Each row is a point on a tangle of strands that fork and nearly touch. The rows are in no order.
In the rows, 100 means zero.
Points whose rows are less than 117 apart are linked; no others are. Some points are linked to none.
Kanip: 97,98,116,76,103,101,108,73,86,100,100,73,119,87,100,70,125,118,121,96,128,111,110,83,89,116,101,62,76,103,121,112,109,114,124,76,84,115,98,127,119,114,83,121,126,101,110,78,58,113,69,108,90,103,113,91
Kob: 107,119,79,116,98,94,100,107,115,87,103,144,81,134,102,94,107,127,86,126,68,117,71,113,95,127,71,76,102,84,96,82,110,112,69,129,90,74,114,83,75,100,100,81,77,91,146,88,120,89,94,88,113,83,76,94
Dozus: 92,75,121,93,100,80,102,93,86,105,97,135,93,68,85,144,85,119,102,84,91,76,105,66,120,114,97,121,107,60,103,84,120,126,75,104,123,120,75,88,66,92,99,79,103,74,73,89,130,95,110,113,93,100,110,89
gazen: 92,79,98,109,111,75,74,100,100,110,99,96,117,110,75,102,103,99,82,62,77,67,77,95,75,90,97,106,109,91,104,103,115,102,83,85,102,126,92,91,70,103,92,101,107,91,82,102,133,93,96,123,74,127,104,89
Mar: 88,100,100,152,68,95,103,132,95,93,85,86,82,117,94,74,112,112,106,118,119,107,96,93,99,99,101,134,98,51,93,77,121,90,127,108,77,98,116,90,89,95,125,116,76,118,99,82,87,111,104,98,120,94,95,74
Bana: 99,54,85,98,111,98,89,120,94,93,119,100,72,70,69,85,105,115,76,101,74,98,99,125,87,103,93,84,77,114,95,113,90,105,110,101,94,87,114,104,97,122,90,123,119,117,103,115,94,94,86,98,101,93,80,97
lig: 87,111,100,98,89,91,115,93,75,111,77,121,96,88,99,129,94,86,121,97,102,72,114,73,115,116,124,109,109,61,107,79,114,120,81,95,116,108,70,94,99,88,117,89,88,92,80,87,112,97,129,81,83,120,110,98
Lemub: 106,70,102,121,80,69,94,108,111,115,99,112,114,95,84,101,95,86,84,60,76,82,91,90,93,73,97,143,108,60,95,79,111,112,84,108,122,134,77,87,57,98,110,88,114,79,56,114,117,107,96,116,72,109,123,86
piliv: 100,92,104,111,72,79,102,101,130,95,88,106,127,116,107,110,93,86,108,59,97,95,110,95,97,54,101,141,121,78,94,78,119,113,94,76,105,139,93,95,66,95,128,82,102,87,59,101,127,108,122,100,84,109,127,86
sefep: 132,100,78,62,127,99,89,90,69,103,118,113,96,91,83,84,113,105,95,136,94,121,90,135,102,101,103,66,124,119,128,98,94,84,95,105,93,99,134,129,112,135,69,111,98,86,88,136,136,106,78,117,107,87,71,117
vofog: 131,84,111,99,84,86,72,124,64,76,109,145,76,126,75,107,115,115,103,111,60,107,86,109,104,97,54,79,103,66,131,80,102,116,79,131,113,73,120,85,102,112,105,75,102,64,104,92,112,89,86,96,104,85,70,106
Nazur: 116,73,81,86,102,94,81,107,108,114,84,127,98,92,110,101,91,117,95,92,102,113,124,103,105,82,114,101,115,74,113,96,105,101,102,86,122,107,115,80,117,100,85,83,99,87,83,95,97,74,79,143,82,100,110,111
sogo: 106,92,104,75,105,90,98,81,102,80,118,125,116,67,131,112,84,111,134,99,90,115,93,105,85,88,109,82,110,86,116,90,122,104,107,70,113,129,87,105,99,107,76,120,93,92,109,92,75,87,108,134,83,111,124,102
leka: 91,98,118,95,92,98,94,112,71,75,123,136,84,105,61,97,99,115,102,104,81,85,105,108,109,96,79,91,91,77,128,99,90,97,99,129,107,80,120,74,99,112,104,72,102,83,93,108,102,94,102,82,96,96,84,102
mitu: 128,95,90,74,114,93,93,99,81,101,106,104,94,93,76,88,108,88,86,117,107,96,111,162,105,111,89,84,111,113,130,99,85,80,109,120,115,66,131,117,115,115,74,98,118,84,92,138,121,103,83,107,131,100,71,119
seser: 107,89,104,125,111,108,73,125,102,81,99,86,74,81,114,74,91,119,89,118,109,146,103,110,94,90,107,96,94,129,87,105,92,85,132,107,75,88,116,113,141,115,95,137,110,119,116,114,73,116,61,119,84,69,113,91
Sali: 111,132,94,93,111,110,109,124,130,120,96,87,112,126,102,117,118,104,71,88,102,97,108,86,136,102,74,106,115,131,89,125,100,99,63,100,97,103,120,90,107,80,105,59,97,89,104,75,126,92,102,94,110,91,93,99
vam: 109,95,143,102,91,117,141,93,100,110,101,97,120,87,73,81,113,85,96,113,102,108,105,125,117,95,106,107,96,90,133,87,104,112,96,85,114,127,103,134,77,94,84,84,93,96,86,131,120,133,113,89,76,104,91,87
Dera: 98,104,128,87,75,107,115,85,102,80,108,80,116,85,98,92,83,87,106,94,112,90,120,100,116,121,89,100,64,136,82,106,83,101,114,110,86,92,101,121,114,92,112,98,132,101,109,97,65,108,116,81,97,88,120,115
rusav: 124,80,100,100,133,105,95,103,103,112,123,93,107,134,110,109,126,77,88,112,87,112,96,121,83,66,108,96,115,126,114,105,89,97,94,77,130,96,107,85,113,97,81,98,81,94,93,116,134,105,98,107,116,104,96,121
lidu: 73,80,105,88,115,101,99,83,80,85,106,126,91,64,94,128,93,107,113,140,106,87,136,84,100,128,105,84,93,73,94,95,102,82,107,109,106,64,83,82,105,91,79,107,108,110,105,91,88,77,133,102,132,112,84,114
diziv: 114,79,83,106,118,102,91,118,109,112,105,90,103,119,122,100,105,100,100,89,111,117,97,106,88,63,121,105,131,120,115,105,93,94,102,69,112,129,117,87,136,100,99,101,90,101,86,109,120,93,75,136,93,97,105,115
sos: 119,109,127,129,81,141,107,98,96,112,107,109,97,113,82,91,108,105,84,112,94,114,96,117,96,93,94,109,90,83,114,104,105,115,86,82,108,119,90,113,86,95,102,89,82,105,96,109,111,132,111,83,65,103,83,86
movek: 98,95,85,112,96,98,97,86,84,112,86,77,82,82,110,96,76,80,102,96,122,107,74,83,91,118,110,113,91,103,61,100,123,114,89,102,71,104,76,139,115,87,121,139,85,108,108,118,96,119,129,89,84,76,89,122
Tarif: 90,99,120,90,101,96,162,109,134,86,102,91,109,99,138,123,90,95,112,98,107,92,119,89,130,129,111,105,82,119,93,88,116,109,72,112,95,109,86,110,68,86,104,78,111,84,100,81,96,121,95,86,113,106,128,85
tosis: 119,104,94,84,109,130,107,106,97,97,110,101,82,116,123,133,103,78,122,103,122,102,135,89,117,88,98,105,90,108,129,104,80,96,105,90,118,74,102,73,142,112,115,79,87,73,86,90,104,97,106,89,114,86,118,135
Rata: 102,76,69,109,134,106,114,132,130,114,98,82,70,92,92,100,85,85,69,100,91,97,95,130,98,78,119,133,100,131,88,100,73,79,113,114,112,96,117,61,95,123,109,103,105,117,76,135,119,101,86,95,114,96,92,96
mebo: 102,79,106,118,109,113,104,108,113,99,117,89,101,94,86,107,82,62,77,87,96,84,90,122,88,63,111,127,90,127,98,96,57,90,116,119,127,104,107,86,101,112,110,104,103,95,71,155,113,111,118,94,105,100,112,117
Luz: 85,79,70,96,101,85,90,100,118,110,89,96,90,81,101,107,95,130,74,83,78,71,86,111,94,117,91,94,99,99,69,99,116,104,67,118,81,83,92,94,56,116,78,99,100,94,107,94,105,84,108,110,110,86,68,79
Dizov: 108,91,78,124,101,106,114,138,132,102,92,113,66,108,104,104,80,107,95,115,88,97,108,118,98,87,118,132,91,110,91,93,78,90,123,133,103,75,122,51,96,117,111,89,111,114,110,112,90,94,84,92,116,94,103,102
rar: 108,107,116,85,77,95,107,79,102,86,103,127,129,91,98,103,103,98,126,77,79,105,89,115,99,73,100,73,113,95,125,89,99,115,99,88,125,124,90,92,87,83,84,101,96,97,108,93,80,88,110,117,64,123,120,95
Kos: 92,70,90,94,95,84,83,123,62,80,115,94,82,83,92,70,131,126,90,129,79,146,96,101,97,98,99,70,115,86,109,93,105,59,125,100,82,91,120,127,129,107,80,131,99,121,118,106,97,104,76,112,99,91,83,89
bibos: 113,124,65,114,84,122,60,85,81,123,88,92,90,85,99,93,77,75,116,71,131,91,91,98,90,82,115,108,95,119,87,105,89,107,115,102,106,96,101,108,143,104,128,135,87,107,107,108,89,78,134,94,82,90,112,137
faru: 98,113,88,117,112,113,87,99,127,100,99,92,91,121,102,126,83,111,79,89,93,90,80,68,98,113,83,104,102,121,76,119,98,92,61,107,75,104,106,73,104,98,109,91,83,100,120,82,110,94,95,106,103,81,95,89
potu: 77,119,115,108,54,85,106,106,125,95,94,118,110,104,80,88,100,102,97,77,73,97,98,93,104,93,81,107,89,116,83,86,96,93,101,110,102,99,96,104,70,81,117,81,99,113,134,82,74,103,132,72,85,110,114,68
Gele: 81,66,108,100,124,97,89,94,101,99,102,128,82,60,110,110,95,118,85,139,98,98,128,82,72,101,122,119,109,65,102,90,127,85,117,97,109,91,67,79,89,93,80,115,93,105,88,92,101,94,104,127,119,112,97,99
kimu: 125,144,66,74,92,116,79,75,92,116,75,99,99,85,119,106,72,75,130,96,123,121,91,100,101,98,104,80,111,112,86,98,91,90,102,100,104,97,101,117,141,99,104,104,85,103,111,120,77,76,136,104,93,89,105,144
nes: 94,118,93,113,89,123,82,94,98,103,87,88,84,72,99,97,76,89,98,103,107,116,84,89,92,84,114,118,106,105,70,113,92,95,97,99,89,110,85,104,128,96,125,121,90,116,94,117,83,100,127,84,60,84,109,108
Buvap: 113,107,113,106,122,114,98,69,93,93,114,91,110,106,92,79,89,85,92,103,103,82,72,109,67,94,96,87,104,128,88,107,87,113,118,104,97,113,82,110,91,102,89,120,121,110,98,124,96,104,79,111,80,110,100,104
fafo: 114,112,83,50,112,99,100,82,109,88,100,108,92,63,142,114,79,101,117,97,102,131,83,102,92,131,98,57,95,121,78,104,113,119,77,96,98,89,91,125,117,97,84,113,108,90,125,94,63,96,94,117,74,96,92,120
vokeb: 104,98,117,91,120,120,86,81,93,97,103,79,100,68,88,79,98,107,95,98,128,107,116,79,94,95,116,87,79,101,100,138,102,122,124,76,85,111,102,128,117,118,86,139,142,108,87,102,74,120,72,108,78,98,122,98
Sepa: 87,86,89,100,75,88,92,116,99,102,74,122,69,76,121,116,113,127,119,89,94,120,128,75,109,99,92,114,108,48,107,91,136,96,89,106,117,84,96,90,97,91,99,96,99,107,112,68,83,92,103,98,125,105,116,80
demor: 115,82,78,109,114,107,95,102,97,116,117,128,85,112,88,101,131,82,86,104,80,122,102,134,79,70,117,118,102,105,122,99,99,119,98,101,135,86,104,82,123,99,111,107,64,102,112,125,140,84,110,90,111,111,74,130
Pesok: 98,132,69,89,89,95,82,102,123,121,48,104,112,107,89,101,101,113,105,54,89,100,78,113,99,88,88,99,119,68,101,116,122,112,76,91,97,112,106,112,95,92,116,86,95,83,94,82,122,95,78,101,103,86,98,85
gerof: 83,113,60,73,94,96,103,94,108,114,97,59,101,132,125,109,118,62,112,70,108,100,117,103,116,82,113,110,96,144,97,123,85,117,95,87,118,94,106,102,126,99,130,109,110,110,84,83,107,95,105,59,114,118,111,115
dem: 100,79,111,97,93,95,109,115,72,100,114,86,96,89,98,85,132,116,105,113,105,126,115,87,111,101,107,87,91,91,124,98,111,105,111,76,89,108,118,125,122,112,84,113,93,112,106,87,79,100,92,110,104,89,99,103
zefo: 131,93,111,74,127,115,128,92,86,110,118,112,99,93,82,76,114,98,85,131,99,112,89,138,118,122,112,71,98,127,121,81,79,104,93,98,97,106,130,124,114,136,60,108,105,88,96,147,132,109,100,102,66,84,64,127
Gudit: 71,95,74,70,113,99,119,107,98,108,74,104,60,87,92,129,100,91,106,92,106,92,142,90,105,106,112,127,97,65,102,125,103,119,79,111,123,67,89,70,112,86,120,72,112,103,90,92,93,104,94,57,137,107,96,90
tus: 85,110,105,89,106,103,118,113,117,113,96,120,108,106,94,108,108,110,85,86,89,102,143,89,118,82,110,117,96,106,109,107,77,88,94,92,135,93,115,65,108,78,99,67,101,104,103,85,102,93,102,99,93,115,121,90
boli: 98,107,130,108,65,96,127,105,82,103,114,78,123,132,85,83,135,89,95,106,114,82,108,100,134,109,86,111,71,110,102,85,74,94,109,99,88,119,116,142,91,90,102,94,91,98,94,98,107,109,122,77,104,90,95,112
Dif: 110,122,132,66,99,130,102,67,88,106,119,103,128,88,94,89,98,89,108,130,106,106,104,89,104,136,85,75,70,119,97,79,99,98,90,98,87,89,103,121,100,115,88,99,79,107,113,113,96,86,150,78,111,82,75,119
rozu: 83,92,104,87,124,113,91,59,87,93,115,73,113,66,89,118,86,95,109,89,137,93,111,74,79,88,117,105,86,115,98,138,99,111,124,78,74,129,85,123,120,104,109,127,123,116,61,109,87,120,104,88,84,105,127,112
kalem: 92,101,77,90,135,96,90,79,96,115,99,90,110,103,85,80,101,107,93,106,100,94,76,117,87,96,109,83,127,107,111,113,93,107,104,90,107,114,109,114,103,115,82,116,124,103,106,122,104,110,58,125,70,118,98,87
zulug: 98,99,118,144,84,92,89,117,88,84,101,94,105,122,105,81,93,102,118,129,106,84,84,101,89,106,104,111,112,75,100,68,107,80,134,106,84,96,84,95,81,106,103,113,92,105,93,99,93,92,92,122,130,89,88,87
Zas: 98,97,132,122,101,79,141,90,82,97,111,82,115,132,108,85,133,81,104,125,110,97,89,78,94,126,116,111,103,104,87,83,108,98,118,99,85,110,81,122,67,71,99,117,89,119,122,90,99,107,111,87,127,118,96,106
Vov: 92,83,136,115,72,89,134,119,93,76,129,81,115,105,91,90,111,75,98,99,89,79,84,105,117,117,101,96,70,124,87,82,86,106,104,110,88,122,104,115,97,92,109,101,104,112,106,107,74,117,117,74,83,92,100,108
fere: 82,96,96,91,113,94,119,99,130,105,117,100,120,112,101,98,129,115,99,96,79,94,102,103,97,108,98,111,94,111,104,94,110,100,84,87,103,88,103,89,59,91,85,88,75,107,126,79,116,91,105,91,125,107,96,86
pabal: 123,100,107,126,87,90,92,122,89,77,120,134,83,146,84,93,135,112,98,109,66,137,75,112,97,87,68,98,100,79,123,82,99,111,84,116,103,84,126,88,79,104,98,78,74,99,136,104,118,95,95,84,137,73,73,85
Bepu: 88,110,150,116,111,101,145,84,115,92,108,90,110,107,114,95,102,72,96,123,99,97,88,81,92,108,120,110,113,103,92,87,115,104,120,104,108,117,56,109,79,70,101,114,101,116,91,113,101,128,119,87,84,125,113,105
ravul: 113,101,128,107,124,103,122,103,97,85,135,90,113,127,70,87,101,121,70,104,73,80,51,114,105,125,73,72,106,116,97,92,100,109,82,100,90,99,91,111,54,106,83,97,109,107,113,113,111,119,90,100,94,97,75,81
vilud: 96,148,79,98,99,108,71,86,95,112,78,89,114,128,76,61,94,121,107,95,119,79,75,126,91,102,66,77,109,103,108,96,92,105,81,90,73,94,113,108,68,120,103,102,96,106,116,100,113,86,79,96,103,101,65,72
zup: 88,144,81,104,96,107,67,85,103,118,61,99,123,118,88,94,85,105,116,78,107,86,85,92,79,98,83,98,120,82,94,111,110,98,97,98,83,100,103,98,92,103,101,109,88,103,101,101,110,76,113,106,101,99,87,84
Solug: 57,106,108,109,87,80,106,88,122,99,94,89,123,106,83,121,87,82,108,85,90,61,76,68,108,87,96,119,113,92,77,100,97,96,86,105,84,122,85,89,75,90,109,100,94,112,88,94,122,100,155,85,76,107,112,85
debi: 122,112,95,85,114,110,83,108,99,112,106,129,90,127,84,121,111,112,84,98,97,96,125,82,117,101,89,94,103,108,110,120,87,88,72,99,126,88,123,65,121,88,94,68,100,93,123,74,117,79,97,108,123,107,93,109
vama: 98,110,123,125,85,120,100,101,60,86,114,115,101,104,104,81,119,89,108,130,93,115,110,95,80,101,109,107,99,102,91,99,94,87,139,117,116,77,91,112,131,81,113,121,87,107,120,115,79,108,109,89,108,107,99,114
Goz: 126,109,80,89,117,97,64,90,129,101,88,111,107,85,130,129,69,107,97,96,87,113,81,101,105,96,80,76,124,107,90,108,110,87,79,107,87,100,97,101,103,106,74,82,105,60,107,104,92,85,83,133,101,80,95,112
Ras: 88,100,110,100,114,128,98,75,112,98,94,103,93,52,95,95,78,107,95,142,118,115,123,97,85,118,112,126,81,100,89,116,106,79,117,108,89,77,84,117,110,109,87,117,117,102,94,123,93,106,116,90,108,94,80,114
sani: 98,80,142,125,113,101,113,95,97,83,130,75,113,102,84,84,86,100,89,97,87,73,80,102,102,105,89,88,86,123,92,95,91,110,102,94,83,124,94,99,67,99,97,107,114,114,96,107,90,116,107,99,67,102,105,101
Nezup: 106,99,117,99,75,79,124,107,82,117,106,89,134,132,103,88,134,94,92,94,113,89,118,100,114,130,98,102,82,94,102,89,119,121,94,94,98,121,99,138,74,73,107,96,85,97,113,66,105,117,117,72,116,116,91,104
tadek: 90,83,99,86,102,104,130,91,130,120,105,42,107,106,123,85,113,84,98,84,129,107,110,95,112,120,124,125,58,156,78,107,95,106,112,82,80,109,112,123,106,114,113,112,102,107,90,75,91,106,85,82,104,93,101,109
tefi: 101,110,107,89,110,113,102,76,94,93,97,104,118,84,98,105,73,100,118,132,109,90,89,106,93,122,98,94,107,84,95,88,114,102,92,96,91,98,95,124,102,114,84,113,97,105,88,116,99,97,129,94,106,88,71,113
Febuv: 104,115,68,77,114,103,81,98,84,103,104,93,80,111,111,117,93,86,135,106,112,109,118,104,97,101,104,99,103,88,125,113,99,86,104,96,107,84,115,86,142,107,95,102,84,87,98,97,104,88,112,85,137,82,95,130
rud: 87,105,66,115,108,97,89,119,125,103,83,85,93,127,108,82,96,103,106,88,113,80,103,111,110,101,117,100,103,130,87,109,74,84,124,122,107,79,128,67,115,113,103,98,117,106,108,101,85,82,53,107,105,99,112,96
vimi: 87,96,78,143,94,115,73,106,79,128,88,92,79,105,110,80,99,127,94,106,122,109,100,72,78,102,108,123,102,67,73,111,124,110,122,80,95,107,86,111,112,89,116,144,80,131,129,71,86,103,90,114,83,102,94,100
zukof: 99,130,83,104,112,127,90,85,109,102,81,99,101,108,102,60,81,144,91,133,102,113,91,121,89,128,95,77,112,101,98,84,103,103,100,97,68,88,114,110,80,133,86,105,102,120,129,101,106,99,49,108,87,96,69,73
fem: 123,111,127,69,109,116,137,91,94,108,126,96,100,89,92,78,115,95,104,122,107,119,99,105,141,130,108,77,67,132,115,87,86,99,103,96,78,98,117,114,102,130,81,98,95,99,119,110,102,101,104,88,91,93,77,107
tuz: 89,80,93,86,81,60,116,112,91,91,110,112,119,85,87,85,124,83,94,93,66,90,81,148,113,94,98,79,104,105,103,81,85,81,110,129,121,104,117,120,97,109,84,91,114,101,106,124,91,91,106,115,109,102,92,106
kisuk: 99,110,90,104,77,103,87,106,114,94,91,124,116,88,84,80,95,101,111,100,77,127,76,148,72,59,108,85,124,93,109,96,102,94,119,118,118,109,84,127,89,107,98,108,106,112,108,131,81,112,82,112,75,111,113,69
tigu: 93,110,110,84,97,91,136,91,98,90,99,84,113,116,119,132,105,46,124,93,91,105,103,110,110,109,107,90,111,106,107,105,101,115,105,113,121,109,78,128,116,87,105,86,111,81,90,112,89,120,102,88,105,98,121,121
vavez: 105,107,112,93,83,90,131,80,117,107,99,100,145,119,113,107,119,121,92,105,100,88,127,82,107,138,88,102,92,103,99,81,125,98,78,93,87,106,81,123,51,74,93,89,87,97,118,57,120,98,130,81,127,119,100,84
nuri: 92,113,79,102,115,94,94,116,122,100,89,130,76,105,105,76,86,149,83,110,79,121,85,113,103,112,87,74,118,94,99,86,110,96,90,117,91,75,128,76,77,116,94,94,96,106,140,96,121,86,80,107,91,90,82,68
Lezif: 99,126,95,127,95,92,78,91,100,94,73,111,124,118,108,94,85,109,111,103,90,76,81,104,77,112,104,82,106,73,94,68,112,86,106,128,96,88,86,83,71,107,95,99,96,95,113,94,93,78,87,122,117,105,96,82
noko: 102,106,90,96,73,90,94,93,132,98,82,125,108,82,96,107,98,123,91,54,65,81,90,115,103,104,73,87,75,103,83,86,101,115,74,113,100,86,92,96,54,94,102,72,105,98,123,97,95,86,120,96,105,104,102,68
bet: 129,94,100,88,92,101,83,109,126,93,78,134,102,94,137,123,70,114,121,90,104,121,104,114,108,87,98,101,92,91,116,77,105,108,97,106,115,92,106,85,100,107,90,62,102,70,101,93,84,95,81,119,101,82,109,111
Dasu: 79,95,68,83,106,96,107,103,109,124,103,39,88,122,96,92,110,84,98,73,125,82,105,96,102,91,102,116,88,134,97,116,88,107,102,76,85,102,118,110,108,109,123,116,100,127,96,100,110,101,88,75,126,103,84,106
pep: 103,101,107,98,107,102,134,114,133,106,89,76,85,91,140,93,91,87,103,99,120,114,108,96,117,123,130,122,74,136,76,91,89,96,109,102,87,94,111,100,112,117,109,96,111,82,93,85,81,107,74,108,78,76,109,102
Fone: 118,114,123,139,85,118,108,109,77,113,106,97,94,135,83,101,99,113,103,113,125,91,89,94,110,101,92,114,90,57,128,97,102,118,88,75,75,131,103,99,92,93,117,79,69,101,90,86,115,122,92,86,103,95,82,81
bubav: 104,104,97,103,93,108,97,104,113,110,113,78,113,113,111,86,125,104,83,89,99,112,122,91,82,95,94,101,84,133,90,124,102,104,104,85,95,93,102,104,94,72,108,107,91,117,126,70,95,108,103,95,105,123,100,89
Ludit: 89,106,132,117,94,105,87,117,67,75,117,128,90,97,82,102,98,96,116,124,98,87,100,105,105,97,95,82,86,93,116,98,80,74,126,135,105,76,98,66,135,96,97,94,106,104,119,101,81,88,103,91,108,102,100,105
vid: 76,114,77,65,81,68,127,102,106,94,93,68,108,113,121,119,123,49,121,70,104,107,111,87,124,102,112,98,109,106,91,108,100,120,79,92,109,115,91,109,98,88,125,96,95,96,92,97,100,111,116,68,108,108,115,116
loru: 85,87,110,77,111,95,128,92,85,95,104,93,114,92,113,139,101,89,121,102,116,85,123,75,113,127,116,98,96,82,121,108,123,109,89,74,104,122,82,93,99,89,91,102,91,100,80,79,106,110,114,93,106,116,108,113
falub: 112,108,88,126,85,84,78,124,98,134,67,93,93,114,79,98,97,125,72,74,102,94,82,100,111,100,82,126,117,54,86,98,112,97,90,96,88,105,118,103,98,95,115,85,100,80,75,93,125,92,77,109,103,85,83,76
Zuka: 94,93,117,113,93,84,136,117,125,81,97,72,99,100,138,103,103,105,108,107,106,102,92,76,123,111,106,109,100,104,76,89,107,92,96,98,74,112,90,100,88,93,104,84,99,96,108,86,77,113,84,103,112,79,118,89
sura: 111,91,132,106,109,108,69,103,64,98,109,99,119,106,68,104,122,90,83,105,100,81,116,108,100,86,80,102,112,108,123,108,77,73,100,107,107,100,102,104,107,93,98,80,105,78,54,119,121,98,94,116,118,108,97,101
mone: 112,85,112,126,105,101,71,118,79,86,112,109,96,99,84,104,107,65,75,105,85,96,94,127,86,70,99,119,123,105,112,105,65,71,123,120,121,94,97,90,124,98,108,96,113,87,54,144,106,101,103,113,124,106,116,107
soga: 118,84,111,85,119,123,115,111,107,115,107,118,77,123,123,145,100,101,93,110,103,125,126,69,121,95,86,111,105,108,111,106,98,113,83,89,133,91,112,68,124,80,107,52,81,81,104,88,129,97,89,106,105,86,105,132
Kanoz: 118,96,120,133,80,115,91,121,80,96,107,110,96,123,94,92,80,95,110,96,121,91,79,95,126,92,109,92,79,87,111,69,82,107,130,90,81,113,118,85,125,113,113,101,93,87,86,105,81,88,108,109,52,69,111,101
gorub: 97,98,72,110,119,94,82,135,115,82,96,87,57,90,71,111,66,106,90,118,93,106,60,124,90,83,83,97,97,102,107,116,89,109,90,112,64,97,118,95,99,131,109,118,111,117,73,124,105,102,79,75,89,70,74,75
vipeg: 103,127,102,116,97,130,97,104,96,131,82,90,100,113,109,84,96,109,68,113,117,108,121,67,108,113,100,105,93,117,80,114,103,95,107,94,90,86,101,105,121,77,113,98,113,115,124,82,97,114,99,96,96,113,107,106
mivif: 70,121,93,111,71,85,89,98,136,98,97,103,107,92,81,105,85,98,97,69,84,87,80,85,87,70,90,113,104,116,62,113,100,97,93,103,88,123,91,71,79,92,130,108,108,128,102,110,93,99,139,77,82,102,114,82
fanof: 98,68,104,84,110,86,62,71,103,99,110,92,127,88,82,100,97,125,90,82,95,79,103,102,74,66,100,98,111,102,101,112,109,92,101,73,95,118,93,109,74,114,75,110,111,99,66,99,106,87,93,132,98,125,119,94
poril: 115,105,107,80,106,120,67,87,64,108,95,107,110,106,73,85,108,107,94,105,113,82,139,127,97,115,87,88,89,86,127,103,85,84,124,103,121,74,112,113,105,105,80,86,124,78,78,111,102,89,99,116,121,114,98,110
Sas: 102,108,103,96,103,120,133,81,116,109,95,101,110,95,129,120,97,57,102,109,91,108,94,107,99,105,127,105,119,101,103,92,93,92,100,106,132,106,73,101,98,87,94,87,94,92,96,127,109,118,126,98,88,114,108,118
Gogo: 102,116,88,119,67,99,93,93,109,112,101,118,109,96,102,68,104,97,120,71,87,123,83,117,82,49,112,94,110,84,112,103,91,102,114,88,115,128,106,103,97,93,105,117,94,114,123,99,82,98,90,122,55,111,133,72
rivo: 123,126,90,51,80,86,85,81,111,103,90,96,111,81,130,94,84,85,114,73,118,115,82,94,109,117,85,71,104,130,81,91,99,95,95,108,85,103,99,137,115,105,97,108,115,88,122,94,81,81,122,108,87,91,98,122
mebe: 83,88,126,115,74,62,114,92,108,89,102,100,134,110,100,128,102,88,104,76,88,81,89,65,97,87,95,109,127,77,91,80,127,104,91,88,96,130,68,100,61,63,102,98,97,98,78,82,121,102,139,91,104,118,124,92
fim: 88,110,105,89,131,102,120,104,108,89,81,127,70,78,101,132,70,106,98,110,108,82,125,70,107,102,108,126,100,84,97,118,95,109,83,116,121,89,87,58,96,99,103,63,127,96,73,94,94,104,85,83,109,102,112,88
letik: 106,95,80,103,106,89,59,135,83,71,102,114,58,70,84,84,94,136,96,130,90,150,75,118,77,72,99,85,110,106,91,104,96,82,118,112,72,83,106,111,143,123,90,127,110,118,106,115,93,102,66,124,77,74,92,85
fezur: 117,96,113,94,101,119,92,98,108,89,110,85,109,103,124,98,106,74,91,75,106,96,116,115,114,107,104,93,72,157,95,119,70,100,113,110,115,72,116,101,133,103,100,97,120,80,113,100,77,94,99,112,103,98,115,132
borak: 88,101,84,146,78,105,99,110,80,116,83,93,81,121,130,74,107,112,109,105,118,102,123,87,90,112,112,131,88,59,88,103,114,99,123,101,104,79,106,79,102,85,123,111,85,115,116,66,78,100,88,91,123,111,115,89
rofem: 82,102,109,87,123,99,134,100,136,105,82,105,105,84,118,129,93,100,100,98,113,86,148,66,112,93,108,124,98,93,87,116,92,97,90,85,136,92,79,62,90,76,112,64,116,98,67,88,114,109,94,101,116,131,135,99
mumi: 81,99,110,83,105,103,107,97,47,62,123,115,86,87,97,100,124,110,118,143,94,112,130,86,104,120,84,84,95,89,118,105,96,72,117,122,100,58,93,71,118,92,84,93,100,112,129,78,87,96,129,91,131,109,93,111
lubi: 103,117,79,102,122,113,85,92,130,96,97,101,93,86,131,119,70,127,95,76,90,114,69,84,90,87,76,78,107,124,69,131,118,114,65,97,80,103,81,101,100,92,101,107,91,101,128,86,93,95,84,125,90,95,102,91
zodo: 106,127,113,127,102,125,111,106,90,93,100,94,77,107,106,96,98,87,83,135,118,127,102,102,107,120,101,101,88,102,103,105,94,97,110,128,99,88,98,110,129,85,107,105,100,90,111,105,95,129,96,76,101,93,104,103
mopa: 101,75,78,119,90,93,78,92,75,128,87,92,84,98,111,105,99,103,94,93,108,99,88,81,78,112,97,117,93,59,75,113,135,125,92,72,97,102,94,127,116,98,117,141,74,103,99,88,104,101,114,104,93,95,77,113
pem: 98,120,103,114,83,93,90,119,70,118,86,106,81,139,80,105,113,106,81,78,105,73,83,89,110,117,78,108,103,56,99,104,109,129,82,98,88,126,118,96,90,91,138,97,81,95,86,72,120,101,82,92,86,105,94,84
Fik: 69,86,82,79,113,99,99,75,98,107,96,69,105,81,105,118,95,85,126,98,129,88,127,70,86,103,126,105,103,93,112,142,119,111,98,69,87,110,78,103,100,104,108,129,106,124,73,81,86,102,108,85,105,123,112,108
Nevoz: 105,59,114,102,108,87,76,80,107,92,114,117,110,59,98,112,87,127,102,102,77,87,112,94,65,69,105,117,126,66,114,98,123,86,104,92,114,97,57,91,69,105,79,110,106,95,70,115,100,102,85,142,125,125,115,83
rim: 78,94,125,90,119,81,138,94,101,93,89,89,127,100,103,133,115,93,119,102,121,75,132,74,126,119,107,105,123,77,102,97,93,100,92,88,111,118,75,86,68,78,87,77,109,79,68,80,125,107,102,111,111,126,127,87
Febal: 103,76,81,92,103,87,96,106,120,87,113,82,120,97,114,85,113,108,100,76,101,97,122,124,110,80,118,95,89,150,105,117,67,72,125,92,116,85,125,82,129,122,98,87,112,94,98,100,80,90,81,122,104,102,125,102
guf: 95,88,91,82,102,99,113,96,116,71,121,107,88,62,128,93,84,100,123,104,90,129,71,118,80,100,102,74,106,116,103,104,110,104,99,101,88,108,80,119,103,117,84,121,104,117,122,102,73,106,84,105,90,100,105,87
fufu: 98,114,65,85,112,76,78,98,72,95,97,93,68,115,82,114,100,82,115,117,107,79,86,115,107,119,109,74,111,97,106,106,88,89,105,136,93,78,120,80,129,117,96,117,102,93,104,117,97,72,108,100,123,100,87,133

A fork is a point with three links, a tip a point with one. Leave the first point through the second and follow the links. Name the first fork or tip that comes.
Rata, mebo -> Ras
Solug, mebe -> Ludit
demor, rusav -> debi
Ras, tefi -> Vov
Bepu, Sas -> Tarif

Follow the links from the first point to the second, and from the first to the third. Name the last point that the two ways share.
rivo, fere, falub -> zup
guf, pem, nuri -> zup
mivif, vam, gerof -> Ludit
vid, falub, mebe -> Ludit
pep, tefi, ravul -> Vov
mebo, tigu, sos -> Nezup

A fork is a point with three links. Follow the links from the first point to the second and name the forks in between, in order.
kimu, sos -> zup
bubav, Lemub -> Ludit
nes, ravul -> zup > Ludit > Nezup > Vov > sani
noko, nes -> Ludit > zup
leka, mone -> Ludit > Nezup > Vov
loru, bet -> rofem > debi
vokeb, rusav -> loru > rofem > debi
sura, nuri -> Vov > Nezup > Ludit
